Each row is a point on a tangle of strands that fork, close into loops and nearly touch. The rows are in no order.
In the rows, 128 means zero.
Two points are linked if the straight distance between their rows is under 185. Some points are linked to none.
K473: [102 129  84  93  88 151 143 142 126 180  67 139 189 173  89 180 161 205
 127 106 122 128 100  95 173 130 119 148 171 173 169 123 103 115 140 165
 141 180 100 141 114 142 174 147 131  99]
K797: [ 94  69 169 210 149  71 109  67  73 120 111 159  69 115 100  59 137 128
  72  92 168  89 140  87  98 127 130 124 102  93 142 133 141  73 114  86
 104 124 144 131  99 106 136  84 127 129]
K151: [173 144 118 147 130 118 103 198 172 168 157  85 142 136 184 113  46  94
 124 135 153 140  99 129 104 153 135 151 101 174 141 128 144 111 110 124
 111  75 138 117 138 146 112 175 150 141]
K126: [135 176 155  79  84 133 118 186 109 156 158 129 184 162 158 168 153 122
 107 111 124 184 126 156 168 164 105 137  70 116  93 135 141 117  81 109
 168  99 102  95 125 110 165 185 128 121]
K420: [ 81 129 115  83 126 116 121 119 113 121 113 140 120 118 150 182 204 178
 176 161  98 121 184 158  94  89 108 123  97 128 117 184 151 154  98 142
 173 170 101 130 117 148  77 126 148 121]
K767: [145  88 179 186 137 111  89 112 110 125 148 145  84 154 113  63  92  98
  74 121 135 108 100  73  93 172 129 133  76 124 169 133 153  55 130  99
 113 131 120 123  70 109 158 113 151 127]
K5: [105 135 122 121  94 142 154 112 139 103 134 137 147 125 103  87 138 162
 109 115  79 149 162 123 138 149 108 109  67   9  93 157 106 138 126 120
 128  95 120 101  87  85 135 152 110 135]
K154: [108 178 138 108  87 171 119 149 142 176  89 111 205 177  94 112 163 138
 116 141 104 137 164 124 184 129  84 129  95 103 173 127 142 165 156 122
 148 195 118 147 104 145 158 122 167  86]
K708: [123  98  68 147 144 103 159 146 175 138 121 185 127  74 153 169 137 139
 120  70 114 115  87 112 116 144 135 129 135 103 132 122 147 135  91 140
  73 127 106  93 165 194 123 158  95 126]
K259: [103 140 121  68 112 131  76 202 115 197 120 146 101 175 116 154 169 143
 126 147 122 161 122 120 134  93 102 111 120 182 135 139 136 158  63 142
 194 151 113 103 111 165 151 156 130 103]
K123: [125 151 138 114 115 136  91 178 123  76 109 143 153 153 105 138 165 116
  93  93 144 126 112 120 173 146  81 145 111 121 143 122 114 111  99 105
 131 129 100 140 138 154 156 117 125 116]
K53: [117  93 112 124 111 139  94 118  91 211  66  95 177 158  91 124 158 183
 124 119 139 112 148  86 191 126 128 118 108 157 158 129 104 131 123 163
 161 160 132 152  98 148 174 159 117  78]
K592: [124 130 165 143 154 162 108 130 164  78 133 136  97 127 141 120 142  98
 121 165  72 103  77 127  82 105 124 119 177 157 155  94 125 129 110 129
 130 105 119 148 140 132 144 106 106 138]
K696: [100 126 160 130 134 124  70 119 119  58 133 122 103 169 166 135 102 106
 144 158 145  93 135 156  65  80 109 114 157 161  97 100  96  97 146 103
 161 146 160 150 109 112 115  94 159 163]
K964: [114  43 115 144 164  65 122  99 153  95 129 146 103 111  81 126 122 144
  88  73 148 130  98 106 159 133 108 112 134 102 115 134 103  82 113 128
  85 100 132  69 124 173 158 158 105 117]
K392: [139 112  95 146 164 139  74  64  83 141 104 168 125 132  94 111 122 117
  96 138 132 117 124 104  63 106 150 111  81  86 118 108 125  71 120 141
 129  82 121  93  98 101 119 120 114 132]
K317: [133 162 150  92 119 164 157 166 124 147 138 114 123 128 111 107  96 122
 150 163  66 149  89 114 119 103 148 186 105 117 100 107 159 135 165 117
 141  98 142 130 125  48 138 147  95 147]
K788: [137 126 143 139 171 109 104 202 169 170 125 115  92 133 193 161  98  76
 123 153 151 131  94 115  90 119 125 144 130 211 100 104 119 123  95 152
 133 125 146 132 156 179 116 170 152 158]
K605: [124  95 109 114 139 152 189 112 151 101 138 134 186 106 100 122  91 157
 114 128 147 162 150 108 175 144 148 142 150 102 192 156 133  99 202 110
 115 158 120 118 152 134 125 135 113 113]
K384: [131 181 156 161  97 121 151 147 129  63 140 112 153 110 112  64 149 109
 119 154  98 132 152 150 130 175  92 117  61  36 140 175 172 102 131 105
 135  72 142 126  73 153 116  75 106 135]
K684: [156 159 138  72 128 124 121 171  81 162 134  97 128 116 156 178  76  64
 133 159 138 165  66 148 131 149 163 174  90 141 155 106 178  47 143 136
 154  72 104 111 144 119 136 181 127 129]
K831: [114 109  98 134 134 130 131 118  99 107  81 173 175 129  96 181 168 174
 116 101 150 120 130 111 126 141 131 108  91  47 126 121 100 141 128 148
 108 163  85 103 112 122 152 126 114 126]
K594: [125  86 149 168 154  65 100  67  87  97  90 120 107 108  69  72 137 142
  97  93 156  76 154 106 148 107 107 138 127 100 150 163 149  84 153 110
 115 121 133 126 129 149 126  94  80 101]
K396: [161 138  97  93 106 158 122 145  79 194 110 111 111 145 148 175 121 104
 144 178 132 118  73 156 164 128 123 151 110 123 152 109 138 149  95 149
 135 141 130 109 150 137 134 162 182 111]
K727: [141 117  78 155 133 102 134 163 153 182 129 147 149 131 156 155 117 147
 119 100 147 117 122  90 127 172 140 117 140 150 127 132 147 177 100 146
  84 158 122  80 177 173 125 179 135 100]
K868: [145 166 121 113 135 109 151 131 176  59 175 117  88  63 142 132 123 106
 172 107 123 129 150 115 101 115 137 100 109 113  44 140 137 149 112 134
 131 133 142 137 156 117  94 100 118 163]
K9: [157 132  94 119 117 132 198 173 136 149 124 146 189  94 126 174 106 132
 122 106 122 145  44 120 177 156 158 152 166 138 158 121 151  89 137 145
 102 125  91 102 176 123 196 191 117 104]
K677: [126 132  97 106 125  98 103 119 145 148 137 160   9  90  99 164 168 127
 129  94 108 133 118 108  79 123 128 134 143 125  97 133 131 141  46 165
 102 102 102  80 108 149 106 127 154 156]
K550: [ 89 150 126 112 141  97 159 116 142  51 135 146 104  87 126 117 113 117
 131  95 146 149 175 144 122 124  87 138 105  77  81 152 107 132 124  79
 134 106 130 107 150 155 103  92 110 136]
K148: [136 139 134  87 120 147 117 172 146 159 142 126 115 140  97 128 121 110
 116 126  91 145 122 100  99 154 149 129  63  62 104 131 126 132 117 125
 152  88 119  90  99  62 146 176 119 134]
K19: [143 136 139 133 130 151 147 123  60  70  98 117 143 160 111  82 127 127
 136 132 137 126 143 159 127 130 140 151 123 101 143 148 141  58 197 115
 118 121 128 175 132  46 118  89  99 130]
K303: [135 163 135 106 152 134 176 123 120  72 123 116 130  88 147  97 116  94
 120  95 107 143 133 164 132 119 152 139 140  99 119 129 155 103 151 116
 105  72 124 166 138  69 109 114  88 139]
K817: [133 129 115 141 131 182 141 130 189 188 130 132 153 149  63  89 155 153
 121 112 108 108 122  88 117 148 157  83 190 140 152  94 123 153 105 163
  89 113 110 124 100 137 162 145 122 122]
K428: [129  56 126 169 104  96 149 117 101 111 147 103 175 132 110  66 104 127
 125 165 108 140 119 117 163 181 130  90 137  91 159 140 123 105 158  85
  86  90 171 116 114 133 151 138 121 120]
K789: [113 117 133 127 152  90 161 120  83  98 125 134 108 110  94 171 127 105
 146 126 169 176  64 146 113 134 141 192 177 133 168  94 140 132 152 108
  71 121 122 101 149  94 138  83 136 151]
K676: [150 128  93 172 136 146  84  75 118 159 106 115 133 117 120 136 177 129
 129 154 171  86 147 143 102 117 113  94 156 131 158  99 124 176  98 181
 103 125 128 149 109 152 113 122 148 117]
K257: [139  97  90 109 161 124  99 138  76 130  98 152 131 134 107 179 101 166
 109 112 155 128  73  90 119 121 159 182 131 112 133 126  99  96 178 150
 131 126 136 121 132  68 127 161  88 139]
K96: [ 82  99 114 129 132 143 132 109 153 111 102 174  99 120  93 109 199 213
 144  91 131  99 152 116 102 107 114 111 118  84 113 140 109 148 112 126
 104 142  99 133  95 119 126 113 123 135]
K354: [148 127 122  97 120 129 125 144  93  84 158 109 133 109 142 180 115 108
 123 136 110 160  70 169 146 160 137 170  73  82 139 156 141  52 142 129
 151  79 101 100 143 121 155 166 132 128]
K81: [164 167 134  64 112 159 208 103 169 136 162 121 100 113 127 134 132 139
 148 105 140 121 140 149 156 138 156 103 193 139 132 121 175 159 109 150
 128 134 114 134 166  94  99 146 150 112]
K855: [117 166 141 114 107 162 184 163 173 157 176 115 112 127 168 125  56  89
 146 141  93 134 132 126 120 103 171  79 215 191  95  96 117 192 127 135
 149 159 176 138 164  89 144 150 130 134]
K593: [109 163 136  81 146 102 169 179 164 106 178 149  92  87 111 155 135  73
 122 112 167 173  96 129 125 139 108 138  79 129  72 110 136  99  76 137
 121  70 143  71 157 146 138 164 137 156]
K427: [112 199 143 139  98  88 117 175 133  72 124 137 115 103 128  97 154  65
  86 157 129 150 113 156 115 167  69 131  67  45 112 167 134 107  86  80
 101  88 123  91  97 178 147 101 149 114]
K64: [142 128 128 113 116 123 128 108  41  84 108 114 177 146 102 129 122 131
 122 158 122 133 105 170 159 167 142 147  83  61 160 157 152  61 182 110
 121 120  94 133 120 105 166 118 134 109]
K275: [ 81 129 108 150 147  72 116 122 138  72 114 174  90  70 127 162 161 117
 134 109 159 136 151 111  58 117 105 110 114  97  77 136  72 144  92 130
 100 136 127  92 160 192 106  97 127 167]
K461: [139  91 143 162 130 127 189 139 169  73 168 105 146 120 133  54  76 131
  96 150 110 177  98 133 158 155 116 124 106 106 121 127 107 109 149 119
 111  71 186 122 118 104 150 164  92 163]
K578: [154 121 153 142 147 121 117 126  69 154 108  81 162 149 166 144  57 120
 148 161 148 165  85 187 136 167 160 176 105 137 206 126 171  49 175 117
 150  79  75 144 128  83 148 151 108 126]
K501: [146 109 133 211 128 135  60  75 121 139  92  95 159 132 133  84 162 115
 126 189 138  84 154 144 116 116 100  90 129 151 183 108 109 178 148 131
 124 165 148 196 118 148 147 120 136 124]
K634: [128 101  95 117 138 163 196  78 107 116 112 133 166 143  69 124 139 159
 151 141 145 152 117 112 158 111 172 119 196 134 193 138 141 106 207 126
  86 141 116 147 124  97 139  87 129 110]
K687: [191 108 127 132 128 104 176 167 142 126 192  78 141 106 181 122  68 113
 118 137 147 158 101 155 160 192 159 139 109 126 146 158 170 122 151 130
 103  96 131 115 154 106 108 181 130 131]
K100: [138 135 164 166 165 130  67 123 135 149 127 123  93 141  97  89 113  89
 119 143 155 109 125  85  96 138 112 162 103 128 170  98 170 113 139 109
 109 129  89 105 112 146 128  91 138 113]
K688: [138  96  91 121  69 132 159  87 104 171  89  72 161 162 141 107  98 194
 143 122  69 142 132 150 198 151 139 139 150 103 166 177 128 111 162 132
 117 105 126 145 115 114 142 188 145  94]
K613: [106 112 168 137 126 134 136 172 133  55 137 140 137 160 143  79 143 137
 108 135 122 109 185 127 114 127 115  94 110 116  99 171  88 117 152 105
 150 181 157 168 114 112 130  95 111 167]
K199: [125 142  85 113 149  94 104 104 111 129 122 144 122 111 151 184 161 158
 138  99 129 110 157 139 125 115  96 157 109 117 119 167 140 122 123 136
 127 137  84 112 152 153  77 136 133  97]
K324: [105 192 137 105 146  41 181 184 167  96 136 140  91  43 153 135 141  81
 128 109 172 176 132 139 113 137  96 142  45  82  79 151 155  88  85 104
  96  77 106  65 160 175 129 132 162 166]
K465: [156 110 130 157 140 133 148  80  94 122 147  92 154 137 177 101  83 155
 152 110 122 140 166 171 152 116 181 148 196 180 150 135 129 124 194 101
  95 117 137 185 144  55  75 107  93 133]
K85: [ 91 118 124 120 146 165  45 118 131 199  95 157  73 160 132 165 123 124
 131 156 134  99 132 122  62  69 145 121 114 153 124  83  96 162 106 164
 156 144 114 129  69 124 113 141 168 148]
K666: [128 190 125 119  79 155 140 169 128 202 102 103 176 159 162 116 135 171
 151 175  66 119 161 150 191 119  95 162 102 142 134 163 152 170 168 123
 151 209 130 169 143 131 120 150 167  94]
K506: [130  77 166 142 155 124 122 119 159  85 164 146  70 139 114  69 106 122
  77 102 134 141 116  74 106 140 140 116  86 148 131 130 114  71 109 115
 159  68 141 102  84 120 128 139 111 152]
K981: [102 118 113 155 171 100 135  98 189 105 153 168  97  78  83 142 129 177
 127  93 150 115 123  89  73  95 152  77 216 177  79 119 129 160 119 165
 134 147 145 112 133 148 112 106  95 119]
K987: [147 120 115 124  94 140  72 132 135 181 130  92 152 172  85  87 104 159
  94 134 116 158 166  75 176 140 102 107 113 134 125 155 101 135 109 122
 181 121 141 114  97 126 159 165 115  92]
K949: [106  93 157 120 139 133 155 134 168 130 169 117 113 133 155 114  84 131
 152 121 125 136 133 109 110 127 181  94 214 233 105 110  92 133 104 135
 143 128 185 140 125 122 131 147 124 145]
K290: [121 175  90 128  85 162 166 117 155 134 101 136 233 146 122 132 204 155
 125 101  84 129 169 140 191 144  81 115  95  89 162 173 144 163 119 132
 104 179  92 143 134 181 147 116 155  85]
K838: [135  96 102 132 101 112  87 113 157  36 106 132 145 142 103  89 168 150
 113  93 117 112 128 121 173 131  53 123  94 103 158 168 108 110 127 107
 131 131 118 132 129 168 140 105 120 116]
K433: [ 93  82 164 142 159 139  98 126 113 104 123 143  81 144 116 119 146 151
 141 149 184  84 159 135  65  88 152  97 170 155 116 103 121 117 155 124
 147 164 149 165  88  85 119  95 133 138]
K999: [126  77 110 161 150 130 134  82 170 149 115 172 140 133  57 107 140 199
 129 101 163 111 111  91 105 107 157  91 191 155 154 104 130 136 150 171
 119 122 127 104 108 145 155 117 104 120]
K141: [146 145 138 127  91 168 132 193 134 162 147  94 121 125 200 133  68  82
 169 189 105 132  87 166 133 105 129 135 154 163  99  87 121 195 111 144
 152 150 163 143 162  93 123 167 171 156]
K547: [113 110 141  93 149 112  85 137 110 119 103 159 134 172  90 153 128 112
  80  79 179 139 111  86 143 119 123 158 134 163 126 117  78  92 109 113
 161 117 133 102 120 165 142 118 122 112]
K245: [184  50  82 181 111 133 117  80 118 100 118  82 199 132  87  81  75 187
 122 125 169 152  84 122 172 157 136 114 148 134 202 124 115  68 172 124
 116 105 107 126 146 105 172 124 108  98]
K983: [164 145 115 130 152 152 120 126 109 185 133 118 109 154 106 101  70 101
 112 106 129 138 105 112 136 110 188 127 171 183 114  66 115 143 120 148
 128  88 150 128 133  78 133 138  95 127]
K591: [139 128 135 142 166 125 136 211 154  60 165 115 155 120 174 115 117 140
 116 117 131 131 167 140 153 146 116 108  83 117 101 171 117 132 147 123
 127 143 131 146 151 101 120 165  87 160]
K712: [120 141 125 126 110 161 121 168 168 120 144 140 175 164 128 130 131 116
 136 120 124  95 141  95  98 104 126 122 165 157 105 105 123 163 132  97
 120 167 128 146 127 152 121 108 164 128]
K364: [118  89 111 169 138 125 122  62 122 107 157 120 170 110 137 126 158 200
 137 135 124 118 197 138 159 134 110 118  97 138 121 160 107 149 162 130
 137 167 150 154 142 171 102 109 100 140]
K133: [137 120 121  99  92 119  72 186 108 179 149 109 147 171 130 134 159 142
 121 152 121 173 153 101 151 152  87  99  76 137  96 168 137 153  85 110
 163 128 117  95 104 149 137 167 139 105]
K254: [101 164 161  92 167 103  85 185 151 122 127 144  58 127 137 127 130  45
 111 151 150 137 165 116  69 106  85  94 112 126  81 141 124 105  97 113
 126 107 113 104 110 164  97 117 161 136]
K18: [123  66 128 160 108 122 126  90 133 126 151 134 152 119  59  61 158 116
 125 137 143 115 145  87 123 155 131  59 124 107 101 142 124 112 116 117
 100 106 151  99  87 173 144 115 112  93]
K580: [123 146 112 100 160 152 129 136  68 144  69 162 160 142 115 219 150 142
  97 129 147 133  84 132 131 116 142 151 109  97 146 107  96 125 134 164
 157 150 100 120 128 111 164 138 113 122]
K241: [121 153 122 125 107 131 165 130 125 111 134 125 148  89 108 124 148  82
 121 147 143 146 131 162 120 176 103 125 101  47 143 133 125 150 100  95
  93  97 125  86 131 197 152 108 176 107]
K50: [121 113 103 118 116 171 178 104 102 107 110 121 190 158 154 120 118 182
 147 135  69 152 146 171 196 130 152 169 101 144 147 180  86 118 234 139
 126 180 127 188 144  98 108 115 114 147]
K49: [128 138 175 134 153 117  63 120 134 105 142 116  75 166 131  87  77  56
  97 151 163 115 122 129  83 103  97  99 137 172  98  99 108 114 110 116
 138  88 164 118 100 139  96 104 168 125]
K103: [ 92 133 146 158 142 119 116  84 118 105  93 174  75  86  91  90 162 115
 126 115 151 143 139 109  42 142 112 106 101  87 105 112  68 133  73 117
 134 118 130 104 122 152 123  50 115 162]
K668: [105  97 158 167 131  92  70  47 121  83 137 107  99 101 128 134 197 126
 140 143 130 111 192 135 117 120  94 121 119 138 112 140  98 165 125 110
 136 168 159 151 136 173 127  69 135 163]
K330: [117 131 132 147 130 169  69 140 167 113 110 151 162 170 123 121 187 137
 139 123 101  92 164  82  68  84  95  90 126 163  84 124  71 167 107 142
 153 173 118 140 102 146 134  95 136 105]
K763: [124 159 128 120  89 118 159 151 147 119 140 118 168 129 128 133 151  84
 140 162 113 111 126 145 134 133 113 134 129 127 130 143 149 148 126  73
  97 150 149 121 142 191 118  95 174  93]
K312: [108 118 178 148 119 131  83 150 107 164 133  89  90 168 164 101  80 151
 153 152 119 117 174 147 148 110 137 152 148 180 100 138 119 136 159 121
 173 149 158 188  96 113 116 119 121 153]
K563: [145  74 106 171 124 105  86 120  79 149  98 117 172 150 140 160 127 132
 117 121 162 132 100 111 150 173 154 143 137 155 203 104 128 130 140 123
 102 159 141 147 119 175 136 119 131 115]
K761: [177 110  96 126 121 173 150 125 165 111 194 109 110 125 114 108 108 123
 160 134 156 126  98 149 104 134 157  91 183 146 137 101 167 158 101 167
 109 114 133 113 121  94 115 135 155 131]
K462: [118  87 115 123 121  74 154 134 177  96 140 159 122  95 121 136 139 134
 139  68 105 145  90 128 151 163  88 111  87  84 121 145 135 105  86 112
  90  91 105  61 145 201 141 163 115 118]
K617: [163 168 125  83  67 116 173 190 151 149 141 141 173 152 210 168 124 132
 137  93 123 160 114 174 176 174 146 145  81 129 111 162 166 106 100 123
 152 131 113 124 169  95 132 206 140 130]
K499: [140  70 141 164 103 103  56 109 136  79 104 119 126 159 121  67 170 128
  85 136 132  97 145 104 147 160  80 142  76 140 180 166 125 107 143 114
 150 191 139 167 111 158 156 113 134 138]
K783: [136  93 186 199 163 132 139 108 138  78 156 149  86 124 106  19 106 132
  75 126 152 112 129  87 109 105 127 102 152 157  99 125 108  89 117 122
 134 128 173 139 133  82 153 118  89 157]
K349: [142 169 138 140 121 163 105 216  98 164 165 116 117 148 173 151  95  88
 131 193 144 125 114 153 159 135 120 138  92 120 134 106 126 173 126 129
 110 159 129 164 145 126 129 130 168 133]
K786: [164 184 142  47  97 130 178 122 137 136 177 134  83 110 136 161 117  71
 146  98 162 144 113 167 179 123 154 161 152 130 107 107 165 133 103 116
 140 108 132 101 154 115  80 134 156 125]
K136: [170 204 154  56 105 129 190 163 153 120 166 124 108  84 190 160  95  48
 134 133 111 148 100 168 163  90 159 177 111 144  86 116 173 140 146  93
 169 128 174 156 187  72  83 126 150 144]
K869: [117  49 106 178 154 110  71 103  78 145  82 150 160 140 155 144 142 163
 116 127 161 111 117 101 104 130 166 121 150 171 139 122 104  88 137 155
 120 130 148 165 100 154 100 100  86 132]
K179: [135 175 156  60 108 133 159 178 141 176 152 128 123 113 110 177 127  75
 116 128 153 161  81 133 149 176 131 117 113 113 102 111 155 107  81 129
 160  87 117  54 151 127 184 196 144 110]
K576: [110 110 136 173 110 148  31 139 159 192  88 101 120 161 158 107 135 132
 143 158 140  92 147 133 128  84  94 114 129 193 179  98  90 199 122 133
 170 179 127 175 112 168 146 133 172 131]
K657: [135 116 107 159 161 103 129  90 101  89  93 180  85  97 100  85 135  98
  97  88 144 135 102  99  53 123 146 106 100  95 117 106  98  64  69 149
  98  65 124 102 117 107 109  91  95 179]
K161: [117 158 159 123 151 137 120 156 182 140 152 133  48 104 138 169 121  69
 134 173 114 121  81 145  79 104 140 106 198 172 145  91 138 159 100 131
 113 130 128 113 132 146 153 102 176 128]
K131: [114 121 127  54  88 122 204 175 152 134 139 155 163 127 163 166 175 130
 157  82 113 150 105 135 131 139 170 126 105 131  66 122 144 124 107 129
 131 107 151  94 159  92 146 201 116 145]
K997: [109 140 140 117 166 140  88 140 144 158 158 140  61 118 192 173  97  96
 150 147 109  92 131 134  44  67 162  99 174 152 128 100 140 153 116 144
 127 148 108 152  93 113 116 109 162 146]
K660: [147 147  92 125 135 132 119 110 101 184  84 124 151 141 134 186 180 168
 147 102 139  95 129 140 128 132 100 123 125 135 151 123 164 146  95 191
 124 137 101 143 115 161  99 142 128  91]
K848: [112 128 141 105 113 167 175 106 108 128 143 123 157 125 148 148 130 168
 168 138  90 139 161 142 164 150 146 136 131 139 104 137 118 155 156 153
 140 152 153 155 137 118  97 104 107 141]
K497: [152 130  98  84 135 105 116  89 112 161 139 158  71  92 128 186 154 143
 173 100 125 147 130 118 109 132 134 165 112 105 119 138 167  88  93 175
 113  77  76 103 125 128  86 127 134 145]
K799: [114 112 136 138 184  70 162 117 108 109 111 116 109 105  80  95 105 130
  91  79 157 115 135 102 151 142 123 129 152 117 114 140 122  77 131 121
 104  91 126 117 141 129 145 146  54 112]
K371: [161 120 107 108 113 161  90 132 125 144 117  86 110 136 134 132 130 132
 154 191 109 104  89 155 149 121 125 177 174 149 178 122 130 153 145 113
 147 160 139 160 141 138 116 139 181 115]
K847: [128 170 141 123 150 168 142  96 102 164 149 115  67 108 127 123  80  74
 174 146 126 134 120 154 136  63 156 124 175 147 113  49 139 161 128 148
 146 109 131 129 145  59 111  89 111 143]
K992: [136 157 123 123  74 146 155 135 105 129 122  78 181 158 139 114 104 150
 109 164  64 158 125 166 184 173 141 146 112  54 165 184 146 108 197 115
 119 115 135 129  87  84 155 130 145 114]
K429: [ 98 166 120  87 100 128 153 124 154 111 111 159  47  78 127 177 171 124
 171 115  88 127  92 161  71 118 128 181 173 114 100 123 114 139  81 121
 103 103 116 115 138 137 125  96 157 156]
K382: [124  57 127 159 125  97  50 120 144 148  91 151 145 145 124 133 180 130
  78 116 147  99 120  72 124 147 114 141  93 133 205 133 130 129 117 121
 133 167  99 143  95 185 153 139 126 116]
K206: [137  71 103 150 193  95 121 118  83  73 117 120 101 111 110 134 102 134
 127 153 173 147  72 119  97 122 159 141 152 167 152 125 125 102 162 120
  99 120 138 116 154  82 116 118 100 141]
K193: [119 175 125  89 124 151 116 148 106 206 115 148  93 149 126 169 136 115
 142 159 105 119  95 160 120  72 106 136 151 155 102 106 127 176  93 160
 179 155 133 102 149 156 133 157 138 100]
K13: [180 130  80 128 132 150 155 183 115 188 119 128 147 135 112 167  96 149
 136 122 171 125  60  95 143 177 184 132 178 181 150 101 150 152 121 172
 112 169 118 102 161 130 167 170 129 121]
K655: [ 91  76 140 160 106  84 111 112 112 103  91 167 117 120  69  79 201  89
  98 113 137 115 134  73  89 140 102  88 108 107 113 134  85 125  97 112
 113 145 133  97 110 199 160  87 102 112]
K656: [134 135 124 112 126 151 158  89  92 174 110 112  93 129 149 173 122 172
 170 184 124  86 122 150 148  86 120 146 209 156 156 122 164 184 145 153
 155 190 115 150 145 106 113 123 164 112]
K51: [143 113 149 173 109 124  91  64 119 158 123 109 154 136  91  85 138 121
 115 140 129 112 147 115 148 153 126 142  76  69 200 121 167 145 151 100
 114 134 102 134  86 135 143  87 145  94]
K818: [ 77 105 141 114 124 148 113 125 146 124  77 170 105 159  90 131 205 160
 134 126 119  83 160 105  68  83 138  79 183 131 109 121  99 156 116 148
 139 161 135 158  58 131 137 111 144 113]
K191: [ 81 150 140 123 128 125 103 162 133  71 140 130 136 154 161 153 127 104
 129 144 110 101 167 175  58 112 110 122  78 115  70 129  99 135 152 106
 141 135 147 139 125 117 112 101 141 172]
K548: [ 84 181 160 117 123 111 151  89  92 163 110 136 110 121 152 193 129  98
 161 130 121 108 155 163 123 100 113 161 179 121 115  91 139 185 102 123
 120 155 130 138 155 172  93  71 157 128]
K26: [134 105 120 180 123 199 155 151 174 140 126 113 183 176 100  68 135 180
 133 141 105 123 137  93 123 141 132 113 127 111 162 106 103 130 158 146
  98 140 124 165 104  81 166 146 126 132]
K587: [135 123 133 138 164 167 155  91 155  64 132 135 157 115 143  97 105 102
 125 117  79 128 129 111 104  90 167 118 182 157 140  94 120 105 135 116
 125  89 125 165 129  86 109  91  94 138]
K807: [110 179 153  83 125  99 107 178 158 112 169 133  74  84 158 157 153  91
 171 158 120 139 157 128  76  96  89 118 117 134  46 150 158 140  90 101
 159 130 107 115 138 148  80  95 154 150]
K358: [139 177 171 151 132 148 137  56 129 164 174 111  94 104 134 122 107 127
 132 129 130 131 183 151 127  80 127 107 183 127  68  89 119 179 123 143
 128 101 151 151 132  63 116  83 113 155]
K714: [111 171 159 100 123 156 162 106  98 170 103 154 111 122 220 211 142 145
 150 147 106 111 127 201 160  93 121 163 174 144 147 121 134 183 135 143
 147 185 118 168 164 139  89 129 153 120]
K422: [131 123 148 125 159  99 113 118 103 107 128 108 138 155  84  99  86 113
 103 105 154 137  96 107 168 133  91 163 141 150 113 106 106  83 160 110
 137  79 167 109 155 125 128 142 102 112]
K860: [122 143 113 143 163 121 106  88 180 117 168 146 104  83 130 176 109 136
 139  93 127 113 157  93  69 102 162 107 146 176  46 109 105 161 101 128
 126 144 141 105 154 115  99 126 125 170]
K32: [178 158 119 126 104 139 173 192 135 106 195  96 155 107 170 111  79 124
 126 172 102 144 123 154 141 162 122 138  94 110  83 167 149 146 151 130
 150 127 173 129 150 106 101 165 113 149]
K673: [150  72  89 125 123 110 133  97 139  99 126 118 165 133 140 147 110 145
 173 114 113 117  83 135 138 114 139 150 144 172 167 156 151  66 152 123
 140  95 125 106 152 174  86 164 110 120]
K213: [142 119 112 110 111 141 199  95  94 104 119 120 207 142 108 135 129 186
 135 100 114 167 173 132 216 171 154 114  92  95 148 184 120  84 212 141
 114 171  93 165 120 136 130 103  99 105]
K903: [121 163  95 116 128 163 185 139 158 127 134 148 116 105 115 124 162 172
 147 119 101 123 186 132 107 117 111 111  94  56  91 149 128 182 116 136
 119 145  96 130 127  87 121 149 120 129]
K182: [160 162 132  92 144 102 181 108 141 100 145 107 104  92 152 138 101  56
 149  92 152 146  89 170 130 116 172 164 161 150 141 117 158  87 130 119
  98  70 132 131 176  92  97 140 126 132]
K267: [157 131 121 142 100 128 183  87 116 161 122  93 163 137 153 105  75 155
 150 100 115 174 133 153 183 147 168 173 158 121 156 144 130 112 210 139
 105  87 117 151 145  51 121 161 100 119]
K72: [108 109  84 158 104 103 113  94 130 125  95 126 203 154 128 140 205 173
 128 103 115 107 205 142 189 146  85 115  56 127 164 157 113 176 137 142
 126 206 130 165 136 172 132 122 133 115]
K558: [126 147 109 108 168 145 127 156 148 173 103 158 137 131 165 143  89 105
 101  97 123 118 131  98 120 100 176 115 149 188 105  80  92 164 111 144
 133 139 135 133 150 124 117 162  63 131]
K951: [103 178 162 140 124 136 119  66 110 134 140 112  78  85 126 137 124 103
 151 161 131 102 192 152  98 102  98  78 177 122  88  94 128 190 100 136
 150 138 126 147 121 156 113  57 156 118]
K408: [136 117 159 179 139 117 113  98 112 156 138  68 138 149 162  77  87 171
 113 125 137 108 187 161 166 141 133 147 150 144 164 128 143 133 181 103
 136 122 161 191 122 116 110 129 119 143]
K300: [112 160 170 134 115 114 101 114 121 152 154  96 110 136 136  86 114 137
 124 137  82 113 206 119 154  92  96 140 113 115  95 155 140 168 158  98
 170 146 143 151  89 126  79  68 126 118]

A piece is two or more points that can be reached from each other along the links. Count, over all rows, the pieces, the separate loops (a circle has one, a figure eight two, a Y none), the forks (points with three links) and the tips (points with one).
pieces => 6
loops => 0
forks => 15
tips => 27

A tip is a point with one link. Name the tips that can be reached along the links from each point below, in the order of the rows.
K126 => K473, K324, K949, K131, K558
K267 => K578, K85, K761, K136, K300
K605 => K634, K666, K668
K676 => K420, K576, K429
K767 => K9, K783, K869, K51
